Each scene shows the same named points in several views. A view is turned or mirrored, and shifted as a whole, has a little noise and may leave points out.

Scene 1
View 1
Q126: 4	-4	16	4	3	-3	-11	-3	-10	1	-10	-3	-1	4	5	0	-15	-8	14	1	-6
Q349: 2	0	-5	12	-30	-13	0	-19	-16	17	-26	-8	4	12	6	13	14	-18	21	12	-4
Q56: -5	-4	11	6	5	1	-2	-13	-14	3	-19	-2	11	-5	-7	14	9	-15	26	2	4
Q813: -19	19	-2	8	8	-4	-2	-21	11	1	-19	3	19	4	-24	22	23	13	33	-4	8
Q467: 4	-23	-6	-4	-11	3	2	16	-13	18	-5	-8	0	-2	-20	14	0	-11	13	13	3
Q133: 8	-12	12	16	-11	1	-5	17	-6	9	13	12	1	2	1	-21	-19	-5	-1	-9	-8
Q831: -4	-13	11	-12	17	4	-7	-3	-15	1	-20	-15	1	-6	-13	22	-4	-13	26	12	4
Q695: 0	13	7	31	-20	-6	-4	-9	3	10	0	18	9	11	5	-18	-1	2	9	-14	-10
Q942: 8	-13	9	9	-11	-8	-6	22	-3	7	13	11	5	6	-5	-12	-10	2	-3	-7	4
Q379: 3	-11	11	5	-1	-5	-3	12	-5	2	4	8	11	0	-11	0	2	0	7	-4	11
Q496: 4	-15	14	19	-10	3	2	11	-14	9	7	14	13	-7	-8	-13	1	-15	6	-10	2
Q594: -17	11	-15	0	0	-1	-2	-4	17	11	-12	-2	9	8	-32	23	11	21	28	4	5
Q806: 0	-9	7	6	-1	1	-1	0	-12	8	-8	0	8	-4	-11	6	2	-12	17	1	2
Q298: 1	-15	13	-18	25	4	-14	14	-6	-3	-5	-11	-5	-2	-13	12	-24	2	15	8	1
Q618: -1	-14	7	-13	16	3	-9	12	-5	3	-5	-10	-3	-1	-18	14	-15	2	16	8	4
Q816: -10	-7	3	-15	31	10	-9	21	12	-1	5	-3	0	-5	-35	12	-18	19	18	-1	6
Q87: -2	5	4	7	-7	-13	-8	-3	1	3	-9	2	8	12	-3	8	4	6	12	1	4
Q321: 8	-17	20	1	6	-2	-9	17	-12	0	5	3	1	-1	-3	-7	-17	-7	4	-2	3
Q872: 12	-8	10	-4	-7	-9	-18	11	-6	4	-2	-7	-14	16	13	-6	-33	-1	1	7	-10
Q621: -17	6	-1	-3	17	4	-2	-9	6	2	-17	-5	11	-3	-28	25	10	7	33	2	6
Q924: -7	-24	-7	-20	17	16	-1	23	-3	14	-1	-12	-2	-10	-40	22	-10	2	20	13	5
Q855: 12	-26	10	-5	-11	-9	-4	12	-25	7	-9	-9	2	1	0	10	-2	-20	6	13	9
Q2: -14	23	-13	13	-18	-15	-1	-22	13	9	-22	3	15	16	-13	19	25	13	28	0	5
View 2
Q133: -5	-30	-3	19	12	-3	-1	-11	5	9	9	-41	6	-20	4	14	10	26	-9	15	16
Q496: -10	-20	1	10	2	-6	2	-1	12	22	23	-38	0	-12	-4	16	9	17	3	20	22
Q321: -5	-15	2	17	3	6	-5	-2	-1	12	10	-38	8	0	1	10	9	18	-22	7	16
Q816: -10	1	0	-3	-3	7	5	0	-23	36	-24	-6	12	2	11	4	-3	9	-27	-9	19
Q831: -14	12	3	-3	-14	9	-5	13	-8	6	5	-15	1	21	-8	-12	2	-2	-16	10	10
Q56: -17	4	-2	-7	-15	-2	2	7	7	6	16	-20	1	10	-17	-5	9	-2	3	9	10
Q942: -13	-25	-7	12	14	-4	-2	-12	6	17	7	-44	2	-8	5	14	10	24	-14	2	23
Q618: -13	2	0	2	-1	8	-5	4	-13	15	-7	-18	3	11	5	-5	0	8	-24	4	16
Q813: -29	7	-18	-31	-17	-15	17	-4	5	20	-6	-6	3	6	-19	-5	9	-9	12	-16	9
Q594: -32	5	-18	-29	0	-14	11	-7	-2	22	-20	-5	-6	1	-4	-8	-1	1	4	-10	15
Q379: -16	-11	-4	2	2	-3	1	-3	6	22	10	-35	1	3	-1	11	10	13	-10	0	22
Q467: -22	0	-1	0	10	-2	-11	5	-1	13	5	-27	-18	7	6	-7	-6	12	-9	23	25
Q695: -15	-31	-19	0	3	-17	10	-19	18	-1	9	-34	7	-23	-14	11	18	16	13	2	7
Q872: -8	-21	-10	20	14	6	-11	-13	-6	-18	-3	-37	5	-1	3	-4	11	22	-30	5	4
Q855: -19	-2	2	10	6	5	-16	6	7	1	21	-43	-12	20	-1	-4	6	11	-18	17	21
Q924: -18	12	7	-5	2	7	-6	11	-20	33	-15	-7	-8	10	16	-7	-13	8	-22	16	27
Q2: -39	-4	-32	-34	-4	-25	15	-16	17	2	-7	-14	-7	1	-21	-9	12	-2	20	-18	7
Q298: -5	-2	3	11	-3	15	-5	2	-18	14	-8	-21	13	10	6	-1	4	11	-36	0	13
View 3
Q621: -16	-7	10	-15	-7	18	-2	-10	-20	5	13	12	-41	9	-20	2	8	6	9	-2	20
Q56: 5	-12	-3	-11	6	6	15	-6	-10	3	7	-2	-21	14	-26	2	12	0	10	-3	16
Q87: -11	-1	4	2	-3	9	7	-2	-6	13	2	-15	-15	4	-21	15	-4	1	18	5	14
Q467: -11	-19	-24	-3	-1	-6	-11	15	-3	1	15	-14	-22	2	-14	8	12	-11	-3	-1	12
Q133: -6	-2	-9	6	18	4	3	35	6	12	3	-23	17	8	-3	24	-16	7	4	-5	14
Q924: -28	-25	-18	-9	-5	7	-22	24	-10	-1	20	15	-39	5	-2	-1	6	-10	-10	-11	15
Q806: -1	-11	-8	-7	7	2	5	7	-7	4	9	-9	-15	11	-17	7	6	-1	5	-2	15
Q618: -21	-20	-10	-2	2	12	0	18	-3	7	7	7	-28	5	-8	4	-3	-10	3	-13	9
Q813: -13	5	20	-15	-11	19	2	-23	-24	8	10	2	-35	9	-27	7	6	14	18	10	25
Q816: -36	-14	3	-7	-3	25	-15	26	-10	10	11	23	-30	7	2	6	-13	1	-1	-13	17
Q831: -7	-23	-10	-10	4	9	12	1	-5	2	8	11	-36	10	-20	-4	10	-13	6	-15	7
Q2: -12	13	15	-6	-15	11	-1	-30	-19	13	9	-23	-31	-3	-30	17	9	14	23	18	21
Q298: -24	-21	-8	0	7	18	7	29	4	12	2	15	-23	6	-4	4	-11	-12	4	-22	5
Q855: -2	-28	-25	7	5	-9	11	15	4	2	3	-16	-11	8	-22	5	5	-23	5	-1	7
Q321: -8	-17	-10	4	15	6	9	32	4	9	2	-5	1	13	-9	11	-11	-6	5	-9	11
Q126: -4	-8	-6	-1	13	10	20	10	5	13	0	-9	-12	5	-13	14	-3	-1	12	-15	4
Q942: -12	-7	-8	9	8	2	-3	30	2	10	3	-21	11	8	-8	20	-15	1	7	5	17
Q496: 6	-8	-9	-4	18	-4	1	23	-6	2	9	-18	12	19	-15	13	0	7	0	4	23
Q594: -28	5	10	-11	-19	15	-20	-13	-22	10	16	-5	-42	-3	-17	13	7	10	11	10	22
Q349: 8	-3	-14	-3	1	-8	16	-20	-1	9	5	-36	-24	-4	-31	15	23	-5	17	5	6
View 4
Q621: -10	-24	0	19	1	-3	9	29	15	10	11	-16	3	24	-9	-8	5	2	28	6	8
Q695: -17	-10	23	-3	-20	31	-7	9	11	-4	-24	4	9	-15	10	8	4	19	20	-6	5
Q126: -12	-1	10	5	-17	6	-6	3	6	-16	0	-5	-2	-5	-7	-12	-5	4	7	-3	-4
Q87: -26	-9	6	2	-16	11	6	12	7	1	-11	-2	3	9	-5	-4	3	11	13	2	4
Q942: -14	-6	14	9	-11	5	11	-5	0	-31	-33	9	-6	-11	10	-6	-1	4	11	11	1
Q816: 4	-28	0	34	9	-12	26	15	-1	-21	-4	-12	-1	6	-7	-27	1	2	27	20	5
Q349: -33	12	10	-15	-17	8	-8	3	27	14	3	-10	-1	22	7	6	4	9	0	-19	0
Q321: -9	-4	10	12	-13	-3	-1	-1	2	-32	-15	5	-9	-7	0	-10	-8	-6	7	9	-4
Q855: -23	11	3	1	-12	-16	-1	-6	15	-19	-8	1	-17	16	3	-3	-6	-13	-4	1	-5
Q467: -13	2	6	8	4	-17	12	-2	22	-15	-9	-9	-12	21	17	-5	1	-5	6	1	1
Q298: -3	-10	-1	22	-4	-13	12	2	-4	-30	2	-8	-7	-1	-13	-30	-9	-3	10	12	-5
Q872: -14	10	8	1	-17	4	10	-17	-4	-28	-9	-7	-3	-14	-2	-25	-5	16	-4	-4	-7
Q924: 3	-14	0	28	20	-30	24	6	16	-19	0	-19	-12	23	8	-20	1	-8	17	11	3
Q496: -9	-8	21	7	-10	5	-11	7	18	-23	-26	10	-9	-4	16	12	-2	-8	16	5	1
Q806: -12	-6	11	8	-6	-1	-5	11	18	-9	-5	-3	-6	9	3	1	-2	-5	13	0	1
Q133: -6	-3	21	6	-11	10	0	-6	7	-32	-29	7	-5	-19	16	-3	-3	7	11	3	-2
Q2: -33	-17	6	0	-11	21	12	25	18	32	-6	-12	13	26	-1	6	14	22	24	-4	14
Q831: -10	-5	-2	14	-5	-16	-2	13	15	-8	19	-14	-8	20	-13	-15	-6	-10	9	1	-2
Q594: -16	-25	3	15	5	4	25	24	15	16	-4	-17	8	26	3	-7	12	16	29	5	13
Q56: -14	-8	8	6	-11	-1	-13	19	21	1	8	-6	-5	17	-7	2	-2	-7	14	-2	1
Q379: -19	-12	8	11	-13	3	0	12	8	-14	-18	7	-5	5	-2	1	-1	-6	16	11	3
Q618: -7	-9	-1	19	0	-15	13	5	5	-18	2	-11	-7	10	-5	-22	-3	-3	11	8	0

Which points are out of place in each view (at most two, in the order of its rows)? Write none if all are in place.
view 1 => Q298
view 2 => Q2
view 3 => Q133, Q594
view 4 => Q942, Q379
